Each row is a point on a tangle of strands that fork and nearly touch. The rows are in no order.
Points whose rows are less than 73.2 apart are linked; no others are. Some points are linked to none.
nonan: [-17  23 -30 -20 -40  20  33  -6  34  26   2 -37  35  15  34   7  25  14
   2 -11]
goso: [  9  11   0  21  10   8   5 -13 -17 -11 -20  18 -16  24  10 -10  25 -16
 -27 -46]
sugef: [ 19  32 -26   4  17 -14  10 -17  -4  15 -42 -32 -11  17 -19   0  -7  24
   1 -39]
Faf: [ -6  38 -12 -39 -18 -49  37   5  25  11  13 -19 -45  14 -35   1 -14  16
 -34 -40]
veso: [ -1 -40  25 -37  16 -27 -11  16  13  -3 -14  43 -31  -6  10  24 -35   7
 -18   4]
ruvo: [-13  45  35  -5 -28 -26  11   9  11   2  55 -14 -31   4 -51 -19 -27   2
 -15 -16]
Kete: [-32  -7  39  11 -50  30  29 -11   7   7   6   5 -31  15  56   7  49  13
 -15  14]
nit: [ 20  47  -3 -13  -7  11   4 -16  27 -29  25  -3   4  10  -6  -4  40  -1
 -56 -45]
reto: [  6  11   2 -41  18 -34  -9  23  18   3  37  -1   8 -20 -50   2 -38  18
  22  11]
govir: [-32 -22   8  43  -3  12 -13  -4   6  19  32  25 -26  -7  36  13  -4  -2
 -24  65]
givi: [ -2 -32  23 -32  -1  -7   5  22  18  -4 -18  21 -15  -6   4  13 -27  17
   1   8]
nezo: [  9  10 -50 -10  13  25 -26 -34  21 -26  14  -7   7 -21  24   0  40   3
 -54   9]
Dafi: [ -4  -4  11  -4   6 -40 -47  17   1   2  20  -1   4 -24 -57   4 -63 -14
  16  27]
bufo: [  5   9  -3 -31  14 -14  50  24  11   1   4  30 -30  20   8  -4   7  -1
 -22 -31]
puf: [  4  22 -33 -40  16 -42  23   7  23  14  -4  -2 -32  11 -20   5 -17  25
 -21 -25]
fopar: [ -3  -5 -19  10 -31  35  -8 -30  24  -9  17 -26  35 -23  38   1  38  22
 -12  24]
pora: [ -7 -27  35  -5  23  12   9  13 -44  -3 -35  38 -38  29  22   5   9 -33
  10  -5]
gadad: [  1 -16 -38  -9  30 -11   9   3   1  12 -15  21 -18  -4  10  -3  -8  19
   4   8]
vuzin: [-10 -17  45 -14 -37  -9  -7   9  21  -4 -14  -3 -19 -12 -11  13 -49  11
  -4  17]
vipid: [ -7 -28 -42  22  17  -3 -19 -38 -49  10 -32  -4   0 -10  31   2  39   4
  41   3]
bozef: [ -3 -33 -30  11   5   9   2 -24 -23  11 -34 -13  -2 -24  25   6  29  37
  56  14]
vivu: [ 20   7  11  11 -11  30  13  13  28  -8  35  -3  52 -13   8   1  21   6
   1  14]
gupob: [  4  -1  17   4 -27  50  -4 -30   6 -30  -8  -6   9  -4  36  -4  61  14
 -16 -13]
kor: [ 18  14 -24  -9   8  24  24 -25  11   2 -14 -12  19   8  31  -2  47  29
  -6 -27]
suri: [ 30 -13  12  20  11  33  10  19   5 -10  25  -3  58 -25   2   8   7   5
  27  21]
Loba: [ 22  32 -34  10  31 -12   3 -12   2   8  -2  -1   1  10 -14  -3   8  11
 -18 -34]
Vaz: [-34 -24  11  -5 -27  15  25  -2   4  15   0  18 -36   1  55   4  33  20
  14  29]
kofa: [-43 -12 -50 -41 -23   1  26  14  29  35  -1 -13  14   3  40  14   4  15
  14  14]
kimoz: [ 11 -13 -35   6   3   1  15  10  18  17  24 -24  47 -36   3   9 -22  24
  32  47]
Zemi: [  2 -43 -12 -35  44  -7  -1   9 -36   6 -28  54 -33   1  25  -2  -7  -7
  16   9]
zaz: [ 22  -7  15  17  17   0   1  10 -24 -21 -38 -22  51  35 -12  -7  24 -38
  28 -29]
vatev: [ 20   7 -38  15  20  15 -35 -29   4 -21  10 -20  28 -24   1   8  22  -4
 -33  -3]
mupaf: [ 11   0  14  15 -14   8  -3   9   1   0 -18 -24  22 -12 -30  -4 -37  -2
  35   9]
Pilu: [-15   6  44  25 -20  -2  -8  20   7   1  11   2 -23   1 -26   5 -43 -12
 -10  22]
Nof: [ 10   8  41 -21  -7 -10  44  32   9 -12  -8  10 -36  16 -18   5  -7   1
 -21 -39]
tika: [ -8 -25  28  -4  32  17  -3  -1 -68  14 -14  59 -41  30  33   8  22 -43
   9  23]
loza: [ -6 -15 -40  -6  -3  38 -28 -42  11 -28  14  -8   9 -35  43   1  55  11
 -28  26]
siz: [-23 -28  42 -29 -34  24  41  19  13   3 -17   4 -23   8  43  13  19  21
  20  16]
ket: [ 20  28 -46 -21  28 -25  13   7  21  28  16 -24  14  -7 -13   7 -10  29
   7   9]
Mul: [ -4 -30 -43 -13  17   0  14  -9  -2  17 -16   0  -3 -19  28   3  12  38
  31  22]
lus: [ 20 -13  11  -4  37  10  16  22 -27 -13 -43  10  13  23  -4  -6  15 -21
  30 -36]
Zati: [-41  -8 -29 -28 -31  26  37  13  24  26   4 -11  28  11  54  11  33   7
  19  -3]
gan: [-11   1 -32   8 -14 -32 -26 -17  15  19 -13 -24 -11 -21 -25  -3 -59  22
   3  25]
tuma: [ 27  15  21  29 -19  37 -26 -16   1 -29   6 -31  57 -18 -17  -1  11 -17
   4  -5]
fulip: [ -4  -6  -2 -12 -18 -38 -39 -13  13   8 -14 -16   0 -26 -40   6 -73   5
  14  20]
Zed: [  5 -40 -38   0  43 -32 -17  11 -27   1 -32 -13  23 -12 -14  14 -28 -13
  38  16]
Ser: [  5 -17  20 -12  21   5  19  16 -31 -11 -49  19 -22  28   6  -6   7 -18
  13 -37]
rido: [ -9 -20  15   4  17  10 -23 -18 -83  16  -7  53 -28  24  44   5  48 -47
  16  30]
fal: [ 30  -1  26 -13  -8  20  22  22  10  -5 -20 -19  34 -15 -25  -1 -21  16
  50  -2]
Giz: [-10 -26  -1  19  11   7 -38 -30 -63  -2 -10  31 -10  10  44  -9  54 -45
   6  11]
tob: [ 20  18  46 -33 -15 -13  11  17   4 -15 -28 -16  -1   7 -52   0 -32   3
  22 -42]
godu: [  4   5  18   5 -15  26  31  13  21  -3   8   3  15   8  21  -4  20  13
  -4  -4]
Suti: [-34  -7  26  51 -33  14  -8  -6  13  17  21   5 -29   0  22   9 -15   4
 -28  51]
ler: [  0  14  42  42  -6  14  -7  15  -4  -8  10   8  -1  17 -16   3  -3 -22
 -16  -6]
papen: [ 20  43  14  19   8  -7 -11   0 -10  -9  11 -21  24  16 -50 -11   3 -14
   7 -40]
turob: [ 18  22 -18  22  36  -8 -15   1   0  -9  23  17  14   1 -18  -4  14 -11
 -21 -22]
lolu: [  5  11 -35 -24  20 -34   9 -12   4  14 -45  -9 -36   9 -15   4 -25  26
 -11 -31]
Nokud: [ -5  62  16   6  -8 -19  -8 -18   5   1  72 -24  -7   5 -51 -29  -7   4
 -15 -24]
tur: [ -1  18  25  44 -35  18 -11  -4  22   2  38  -7  18 -13  -6  -8 -13  -2
 -12  28]
gake: [ 13   1  43 -24  16 -26  -7  40 -13 -20 -28  -5   7  23 -52   4 -23 -28
  24 -33]
Moli: [-27  21 -21 -23 -49 -23  26   4  39  24  13 -23 -10   4  -1  -1 -28  13
 -14   6]
noz: [  7  -1 -25  41   7  12 -35 -18   2 -12  24  -7  32 -25   1   4   5  -4
 -26  18]
ronav: [  8  29  36  36 -11   8 -13   2  -7 -19   7  -7  11  21 -28  -7   8 -23
 -19 -35]
kabob: [-29 -19 -19 -39 -31 -12  17  10  37  18  -5  -8  -2  -7  20   6 -20  25
   4  25]
gimu: [-17  15  32  24 -42  18  10  16  35  13  52  -4  14  -1  11   1  -9  -5
 -16  46]
sul: [ 19 -26  23  15   6  35  17  23  -4  -8 -11  -5  42 -17   3   4   4  10
  44  14]
namar: [  4 -16 -33 -23  38 -11   9  -8 -49  14 -29  52 -44  18  24 -20   2  -7
  -2 -19]
Kekif: [  5  21  -2  36  24 -15 -27  12  -2  -6  48  13  12  -4 -37  -5  -5 -15
 -13   0]
Kef: [  6 -43  19 -45  43 -18  -7  21 -12  -3 -16  59 -34   1  14  20 -26 -10
  -9   7]
bon: [-19  17 -24  -8 -50  31   6 -24  38   4  16 -33  39   2  40   3  37  10
 -22   3]
felem: [ 12  -9   7   1   2  49 -20 -28 -15 -34 -14   9   7  -5  34  -2  60  -6
 -14 -14]
Nofa: [ 13  -5 -52 -36  48 -18  24   2 -10  14  -8  44 -32   7  19 -13  -4   9
 -12 -11]
zilab: [ 17  25  32  41 -39  33 -25 -20  16 -14  32 -24  42 -24 -14 -10  -9 -14
  -1  19]
mizat: [ -4 -23 -35  13  11  -3 -33 -43 -64  -1 -23  15   1  -4  39  -5  59 -24
  28   1]
Nes: [ 18  16 -39 -38  37 -16  47   9   2  11  -3  36 -27  20  17 -13  13   4
 -23 -35]
Nuv: [-19  -2 -38  20  -8 -22  -7  -9  18  20   3  -6 -20  -8  -3  -5 -33  24
 -15  23]
nege: [-13 -47 -15   8  34 -25 -25  14 -32   1 -32  10  -3   9   5   0 -13 -32
  21  18]
pep: [  2   6  15  -1 -31  -1   2  -3  14   3 -27 -24  -4  -8 -24  -7 -43  16
  18   0]
pim: [-12 -18  12  30  15 -27 -18  21 -19  -6 -18  -5   7  29 -12  -6 -11 -51
   5  11]
Vipe: [ 13  13  36 -23 -14 -11  30  18   4 -15 -31  -8 -25  14 -35   2 -19   8
  -1 -50]
Vuvur: [ -3  -4  24  -1  12 -34 -16  32 -13 -11 -20   1  -7  22 -41   3 -29 -34
   8 -16]
fazog: [  7 -20 -32  18   7  -7  -5  -2  -1  13  -4 -29  29 -42  -9   9 -41  24
  34  41]
zavis: [ -5 -46 -24  13  22 -20 -27  16 -14   3 -17 -10  20 -30 -13  14 -45  -7
  33  38]
vod: [  7  -3   3   4  13  22  -4 -32 -45 -14 -29  27 -16  27  34 -17  48 -25
 -14 -42]
nol: [ 18   2 -16 -15  14  38 -25 -44 -26 -36 -32   4  -2   6  27  -9  59 -17
 -24 -40]
mufi: [-11  -5 -39  43   4  -9 -19 -11   9  16  21   1   3 -20   2  -3 -20  11
 -14  36]
nanud: [-31   4  36  21 -42  10  18  15  30  18  31  -1 -20   8  16   8 -18  -1
 -26  45]
Bodad: [-17   4  27  15 -43  35   6 -26  13 -13   9   2 -16   9  47   0  48   5
 -44  -2]
razi: [-13  19  37  -5 -20 -32  -7  17  12  -1  28   1 -34  -6 -45  -1 -48  -4
 -18   3]
fune: [  1  17   1 -13  16 -35 -28  11   5   5  40 -10   6 -26 -61  -7 -53   3
  28  18]
zese: [ 10  38  26   7  22 -12 -18  11 -16  -7  48 -17  25   0 -67 -20 -12 -14
  29 -18]
taser: [-23  27  -1 -39 -45 -41  25  13  36  14  29 -17 -26   4 -24  -1 -29   5
 -23 -10]
Zep: [ -2  -5  14  18  -3  18  20  -4  -5  -3 -13  16 -21  14  23  -9  20   7
 -10 -17]
gar: [ 30   4  22  23   3  29 -18  -3 -14 -34 -15 -24  61   6 -13   2  30 -27
  11 -29]
lanor: [  6  34  -6  16  28 -17 -24   5  -3   2  74  -4  23 -11 -49 -14  -8   0
   3   2]

Follow the links from the first point to the second, and from the first to the third. Name the last point that the two ways share.
sul; razi; namar | vuzin
bozef; ler; gake | Nofa
veso; suri; ruvo | vuzin
Zed; Kef; bozef | Nofa

A fork is a point with three links. Follow the links from the first point to the second and name the forks in between, in order.
nege; bozef | Nofa
Kekif; Nofa | Pilu > vuzin
razi; Kekif | Pilu
nol; Zemi | vuzin
pep; turob | vuzin > Pilu
bufo; ronav | Nofa > vuzin > Pilu
godu; Nes | vuzin > Nofa
Nes; pep | Nofa > vuzin

A fork is a point with three links, a tip a point with one. Leave the first point through the second and follow the links. Name the first fork or tip that comes.
tob; gake | kimoz
tuma; gar | Nofa
taser; Faf | Pilu
mizat; Giz | govir
goso; Zep | vuzin
felem; gupob | siz
mufi; Nuv | reto
